Each scene shows the same named points in several views. A view is turned or mirrored, shifted and resized as a whole, has a little noise and may leave points out.

Scene 1
View 1
(13): [-0.57 -1.47 -0.40 -0.93 -2.49  0.62 -3.41  1.50  1.17 -4.99 -1.46 -0.20
  0.23 -1.53 -0.21  1.10  1.27  0.46  0.26  1.08]
(166): [ 0.54 -3.35  1.52  0.44 -1.29 -0.70 -0.87 -0.25  0.24 -2.17 -1.04  0.67
  1.68 -1.79 -2.33  1.36  1.46  1.63  3.01  1.41]
(203): [-1.10 -2.44  3.05 -3.19 -1.35 -0.73 -1.37  1.26  0.02 -3.30 -2.00 -1.05
  0.49 -2.75  0.76 -0.74  1.95  1.15  1.22 -0.06]
(123): [ 0.20 -0.60  1.25 -1.31 -0.90 -0.96 -2.92  1.06  1.97 -4.52 -2.00 -1.48
  0.76 -3.05 -0.39 -0.03  1.77  2.13 -0.38  1.56]
(67): [-1.54 -1.56  0.74 -3.42  0.58  0.04 -1.19  0.62  0.31 -4.41 -4.71 -2.74
 -0.83 -2.05 -0.05  0.13  1.88  1.18  0.68  0.27]
(170): [-1.36 -0.67 -2.80 -1.78 -1.26  0.67 -3.02  0.92  1.21 -4.84 -4.18 -0.66
 -1.62 -0.93 -0.22  2.45  1.22  0.45  0.40  2.06]
(227): [ 0.35 -1.83  2.06 -0.14 -1.26 -0.14 -2.46  1.00  1.18 -4.56 -0.84 -1.35
  1.84 -2.49 -1.41 -0.35  1.63  1.67  0.18  0.63]
(30): [ 0.28 -1.82  0.92  0.11 -1.45  0.40 -2.79  1.06  1.02 -5.13 -1.07 -1.01
  1.55 -1.96 -1.72  0.13  1.54  1.15  0.22  0.75]
(111): [-0.25 -2.45  1.88 -1.40 -1.41 -0.90 -1.37  0.64  0.56 -2.65 -1.56 -0.10
  0.74 -2.39 -0.39  0.57  1.68  1.57  1.92  0.99]
(135): [ 0.66 -1.71  0.40  0.34  0.60 -0.73 -1.38 -0.55  0.95 -3.33 -3.02 -1.33
  0.93 -2.08 -2.85  1.30  1.76  2.36  1.43  2.09]
(71): [ 0.32 -1.30  2.84 -1.29 -1.74 -1.43 -2.68  1.21  1.74 -3.68 -0.56 -0.84
  1.50 -3.50 -0.01 -0.45  1.70  2.24  0.30  1.31]
(209): [-0.23 -2.19  2.28 -1.37 -2.30 -0.60 -2.11  1.16  0.77 -3.46 -0.65 -0.12
  0.96 -2.48 -0.04  0.09  1.69  1.21  1.27  0.65]
(28): [ 0.27 -2.47  3.67 -1.44 -0.87 -1.02 -1.42  0.65  0.62 -3.22 -1.06 -1.29
  1.83 -3.05 -0.74 -0.92  1.93  2.13  1.17  0.34]
(213): [-1.21 -1.46  0.75 -2.76 -1.80 -0.39 -2.36  1.35  0.89 -3.83 -2.46 -0.57
 -0.44 -2.21  0.92  0.78  1.60  0.98  0.70  1.05]
View 2
(123): [ 0.78 -0.39  0.77  1.58  0.16 -0.54  0.68 -2.02 -2.08 -1.17  1.25 -0.84
  0.96  1.46 -0.63 -0.20  0.35 -0.88  0.83  0.07]
(213): [ 1.23 -0.20  0.25  1.68  0.05 -1.19  0.14 -2.10  0.21 -1.16  0.38 -0.20
  0.09  1.57 -0.25 -0.68  0.86 -0.17  1.10  1.09]
(13): [ 0.57 -0.92  0.66  1.34  0.67 -0.72 -0.13 -3.42 -0.48 -1.81  0.86 -0.85
 -0.12  0.78  0.41 -0.72 -0.10 -1.24  1.21  1.58]
(203): [ 0.43  0.51 -0.01  0.93 -1.12 -0.98  0.28 -1.00  0.32 -0.78  0.10 -0.50
 -0.19  1.66 -1.44  0.18  0.94 -0.02  0.14  0.89]
(71): [-0.33  0.34  0.02  1.69 -0.15 -0.92  0.56 -1.51 -1.74 -0.89  1.53 -1.11
  0.35  1.06 -1.67  0.30  0.51 -0.19 -0.61  0.88]
(227): [-0.27 -0.14  0.57  0.89 -0.38 -0.48  0.11 -2.18 -2.31 -1.22  1.05 -1.68
  0.49  0.68 -0.91  0.68 -0.63 -1.26 -0.53  0.95]
(135): [ 1.51 -0.04 -0.07  1.74 -0.54 -0.98 -0.17 -1.46 -3.28 -0.99 -0.24 -0.72
  1.85  1.27  1.30 -0.05 -1.35 -0.72 -0.42  1.26]
(111): [ 0.41  0.25 -0.50  1.66 -0.41 -1.49 -0.13 -1.55 -0.87 -0.85  0.32 -0.61
  0.34  1.10 -0.44 -0.14  0.01 -0.05 -0.59  1.91]
(30): [ 0.19 -0.59  0.86  0.74 -0.07 -0.33 -0.14 -2.69 -1.77 -1.60  0.60 -1.53
  0.36  0.60 -0.10  0.14 -0.76 -1.64  0.24  1.08]
(28): [-0.23  0.61  0.10  0.96 -1.25 -0.77  0.16 -0.82 -1.42 -0.79  0.51 -1.20
  0.44  1.26 -1.60  0.79  0.00 -0.38 -0.92  0.87]
(209): [-0.19  0.06 -0.04  1.34 -0.16 -1.03  0.01 -2.03 -0.49 -1.14  0.87 -0.97
 -0.26  0.91 -0.94 -0.02  0.28 -0.29 -0.17  1.63]
(170): [ 2.62 -1.16  0.57  1.99  1.00 -1.07 -0.21 -3.38 -0.39 -1.83 -0.35  0.22
  0.70  1.57  2.16 -1.80 -0.04 -0.92  2.49  1.40]
(166): [ 0.17  0.32 -0.73  1.58 -0.49 -1.49 -0.55 -1.78 -1.71 -0.95 -0.10 -1.01
  0.63  0.50  0.41  0.05 -1.27 -0.27 -1.43  2.63]
View 3
(203): [-0.30  2.08 -2.17  0.67 -1.85  0.38 -1.14  1.74  3.80 -1.45 -0.68  0.62
  1.60 -0.07  2.57  2.56  1.37 -0.89  1.26  1.65]
(111): [ 0.17  3.15 -0.05 -0.23 -2.23 -0.89 -0.41 -0.88  3.04 -1.53  0.30  0.67
  1.11 -0.34  3.44  1.79  1.25  1.04 -0.29  0.38]
(13): [ 0.44  2.00  1.26 -2.38 -0.16  0.48 -2.24 -3.66  3.15  0.31  0.61 -0.52
  1.80 -2.12  1.71  0.41  0.51 -2.32  0.18  0.18]
(135): [ 2.85  2.24  0.92 -0.33 -2.98 -2.08 -2.69 -1.49  0.36 -2.10  0.50 -0.13
  0.69  0.97  4.48  1.91  0.89  1.98 -1.75 -3.84]
(71): [-2.04  2.53 -0.29  0.22 -1.18 -1.44 -0.78 -1.17  3.84 -0.79 -1.09 -1.18
  3.45 -0.03  4.13 -0.24  0.66  0.69  1.52 -1.01]
(213): [ 0.34  1.57 -0.16 -1.34 -2.16 -0.04 -1.18 -1.25  2.22 -0.86  0.17  0.04
  1.83 -0.42  1.68  0.52  0.71 -1.97  0.98  2.42]
(28): [-1.12  3.06 -1.52  1.42 -1.54 -0.86 -0.71  1.12  4.36 -1.47 -1.15 -0.16
  2.18  0.19  4.29  2.11  1.22  1.30  0.93 -1.46]
(227): [-0.77  2.97  0.04  0.13 -0.13 -0.86 -1.99 -1.34  4.22 -0.14 -0.79 -0.88
  2.45 -0.84  4.30  1.48  0.85  0.78  0.45 -3.58]
(166): [ 1.56  4.07  0.81 -0.26 -1.56 -0.96 -0.71 -1.34  3.14 -1.37  0.89  1.04
 -0.10 -0.67  4.19  3.25  1.26  2.38 -1.84 -1.51]
(170): [ 3.57  0.17  1.52 -3.64 -2.28  0.58 -3.56 -3.98 -0.53 -0.42  1.51 -0.04
  0.90 -0.87  0.17  0.14  0.39 -4.05 -0.71  1.36]
(209): [-1.03  3.34 -0.07 -0.47 -0.90 -0.59 -0.53 -1.22  4.26 -0.75 -0.12  0.16
  1.70 -1.08  3.34  1.23  1.07  0.35  0.54  0.59]
(67): [ 2.39 -0.15 -2.24 -0.55 -3.10  0.77 -3.35  1.67  1.03 -1.50 -0.73  0.19
  1.53  0.97  1.09  2.30  1.25 -3.58  0.93  1.24]
(30): [ 0.19  2.36  0.47 -0.66  0.11  0.09 -2.88 -2.05  3.77  0.26 -0.15 -0.87
  1.94 -1.41  3.16  1.65  0.70 -0.99 -0.09 -2.94]
View 4
(30): [-0.71 -2.33  0.40  2.20  2.50 -0.76  0.43  0.05  1.26 -0.51 -1.20  1.61
 -0.54 -0.03 -0.90  0.44  1.31 -0.46  0.52 -0.07]
(123): [-0.06 -1.42  1.54  1.85  2.02  0.06 -0.06 -0.98 -0.16  0.20 -1.26  1.37
 -0.19 -0.35 -0.21  0.46  1.80 -1.09  0.61  0.31]
(28): [-0.32 -1.56  1.49  2.71  0.95 -1.39  1.19 -0.78 -0.01  1.64 -0.06  2.77
 -0.60 -0.62 -0.67  0.66  0.66 -0.14 -0.38  0.48]
(203): [-0.32 -1.35  2.23  1.60  0.71 -1.90  1.44 -1.11 -1.22  0.61 -0.98  2.69
 -0.11  0.11 -0.11  0.44 -0.41  0.32 -0.29  0.37]
(71): [ 0.21 -1.84  1.29  2.52  1.01 -0.02  0.95 -1.07 -0.24  0.53 -0.44  2.70
 -0.54 -0.57 -0.03  0.47  1.43 -1.09  0.45  0.16]
(166): [-0.19 -3.63  0.62  2.01  1.25 -2.78  1.03 -0.69  1.47  1.34 -0.08  1.64
 -0.57 -0.75 -1.21 -0.29  0.42 -0.32  0.12 -1.13]
(209): [-0.27 -2.49  1.13  2.03  1.24 -1.18  1.62 -0.58  0.05 -0.72 -0.97  2.82
 -0.63  0.06 -0.14  0.05  0.20 -0.47  0.37 -0.23]
(13): [-0.62 -2.82  0.77  1.22  2.13 -1.01  1.08 -0.40  0.34 -1.93 -2.02  1.92
 -0.36  0.46 -0.04 -0.11  0.35 -0.50  0.79 -0.63]
(213): [-0.16 -2.09  1.74  0.71  1.44 -1.44  0.80 -1.28 -1.08 -0.72 -1.99  1.56
  0.16  0.23  0.24 -0.10  0.27 -0.53  0.56 -0.38]
(135): [-0.42 -2.76  0.92  1.66  2.32 -1.96 -0.81 -0.80  1.36  2.03 -0.76 -0.02
  0.09 -0.93 -1.61  0.13  1.70 -0.73  0.13 -0.76]
(227): [-0.55 -2.10  0.59  2.95  1.79 -0.56  0.73 -0.28  1.25  0.57 -0.24  2.30
 -0.80 -0.51 -0.88  0.64  1.52 -0.63  0.16  0.20]
(67): [-0.92 -0.68  2.60  0.35  2.37 -2.30 -0.47 -0.97 -1.34  0.54 -2.36  0.34
  0.86  0.57 -0.53  0.66  0.04  0.57 -0.33  0.46]
(111): [-0.09 -2.74  1.42  1.73  0.85 -2.09  1.17 -1.11  0.08  0.84 -0.65  1.96
 -0.32 -0.53 -0.45 -0.19  0.18 -0.46  0.15 -0.64]
View 5
(135): [ 1.79 -0.21  1.15  1.19  1.16  0.77 -1.23 -0.11  0.16 -0.83 -0.46 -0.48
 -1.66  0.05 -0.43 -0.93 -1.09 -1.91  0.52 -1.16]
(111): [ 0.18  0.02  0.45  0.12  0.74 -0.10 -0.18 -1.02  0.41 -1.87 -0.17 -0.80
 -2.15  0.14 -0.44  0.75 -0.27 -0.46  0.88 -0.05]
(13): [-0.41  0.42  0.35  0.25  0.87  1.55  0.79  0.37  0.58 -2.65  0.44  0.21
 -0.54  1.39 -0.40 -0.73  0.01  0.48  0.83 -0.21]
(67): [ 1.14 -0.33  0.09  2.26 -0.12 -0.65 -0.59  0.89  0.29 -2.15  1.14 -1.16
 -1.42  0.74 -0.58  0.64 -0.28  1.30  0.38 -2.72]
(209): [-0.41  0.62  0.22  0.00  0.71  0.36 -0.07 -1.00  0.60 -2.24 -0.29 -0.98
 -1.81  0.52 -0.49  0.63  0.08  0.22  0.97  0.49]
(71): [ 0.75  1.07  0.07  0.59  0.35  0.57 -0.54 -1.09  0.88 -1.86 -0.70 -1.61
 -1.50 -0.03 -0.91 -0.29  0.66  0.48  1.28  1.33]
(123): [ 1.38  0.73  0.19  1.41  0.34  1.00 -0.47  0.04  0.80 -1.84 -0.18 -1.16
 -0.82  0.22 -0.91 -1.00  0.37  0.61  1.17  0.20]
(166): [-0.11 -0.05  1.03 -0.19  1.48  0.46 -0.66 -1.22  0.31 -1.46 -0.61 -0.57
 -2.38  0.37 -0.10  0.45 -1.03 -1.90  0.52 -0.31]
(170): [ 1.04 -0.94  0.69  1.12  0.40  1.20  1.63  1.80  0.18 -2.43  1.64  1.56
 -0.18  1.26 -0.20 -0.95 -0.60  0.30  1.01 -1.97]
(30): [-0.13  1.13  0.36  0.56  1.36  1.68 -0.79 -0.05  0.48 -2.01 -0.46 -0.79
 -0.80  1.14 -0.56 -1.05 -0.18 -0.32  0.36 -0.22]
(203): [-0.12  0.38 -0.20  0.81  0.14 -0.84 -0.38 -0.80  0.63 -2.45  0.15 -1.82
 -2.23  0.41 -0.70  1.43  0.16  1.26  0.72 -0.51]
(213): [ 0.37 -0.31  0.26  0.88  0.23 -0.06  0.43  0.09  0.47 -2.36  0.79 -0.37
 -1.53  0.62 -0.53  0.60 -0.10  0.68  0.94 -0.86]
(28): [ 0.35  1.05  0.10  0.76  0.65 -0.14 -1.43 -1.42  0.62 -1.72 -0.83 -2.20
 -2.28  0.03 -0.73  0.64  0.15  0.03  0.59  0.22]
(227): [ 0.12  1.37  0.35  0.52  1.31  1.33 -1.29 -0.83  0.69 -1.62 -1.07 -1.55
 -1.31  0.51 -0.71 -0.76 -0.03 -0.46  0.51  0.53]

In a view up to two points have been moved. Name them for each view, in the order of its rows, or write -.
view 1 -> (166), (227)
view 2 -> (71)
view 3 -> (203), (135)
view 4 -> (209), (13)
view 5 -> (213)
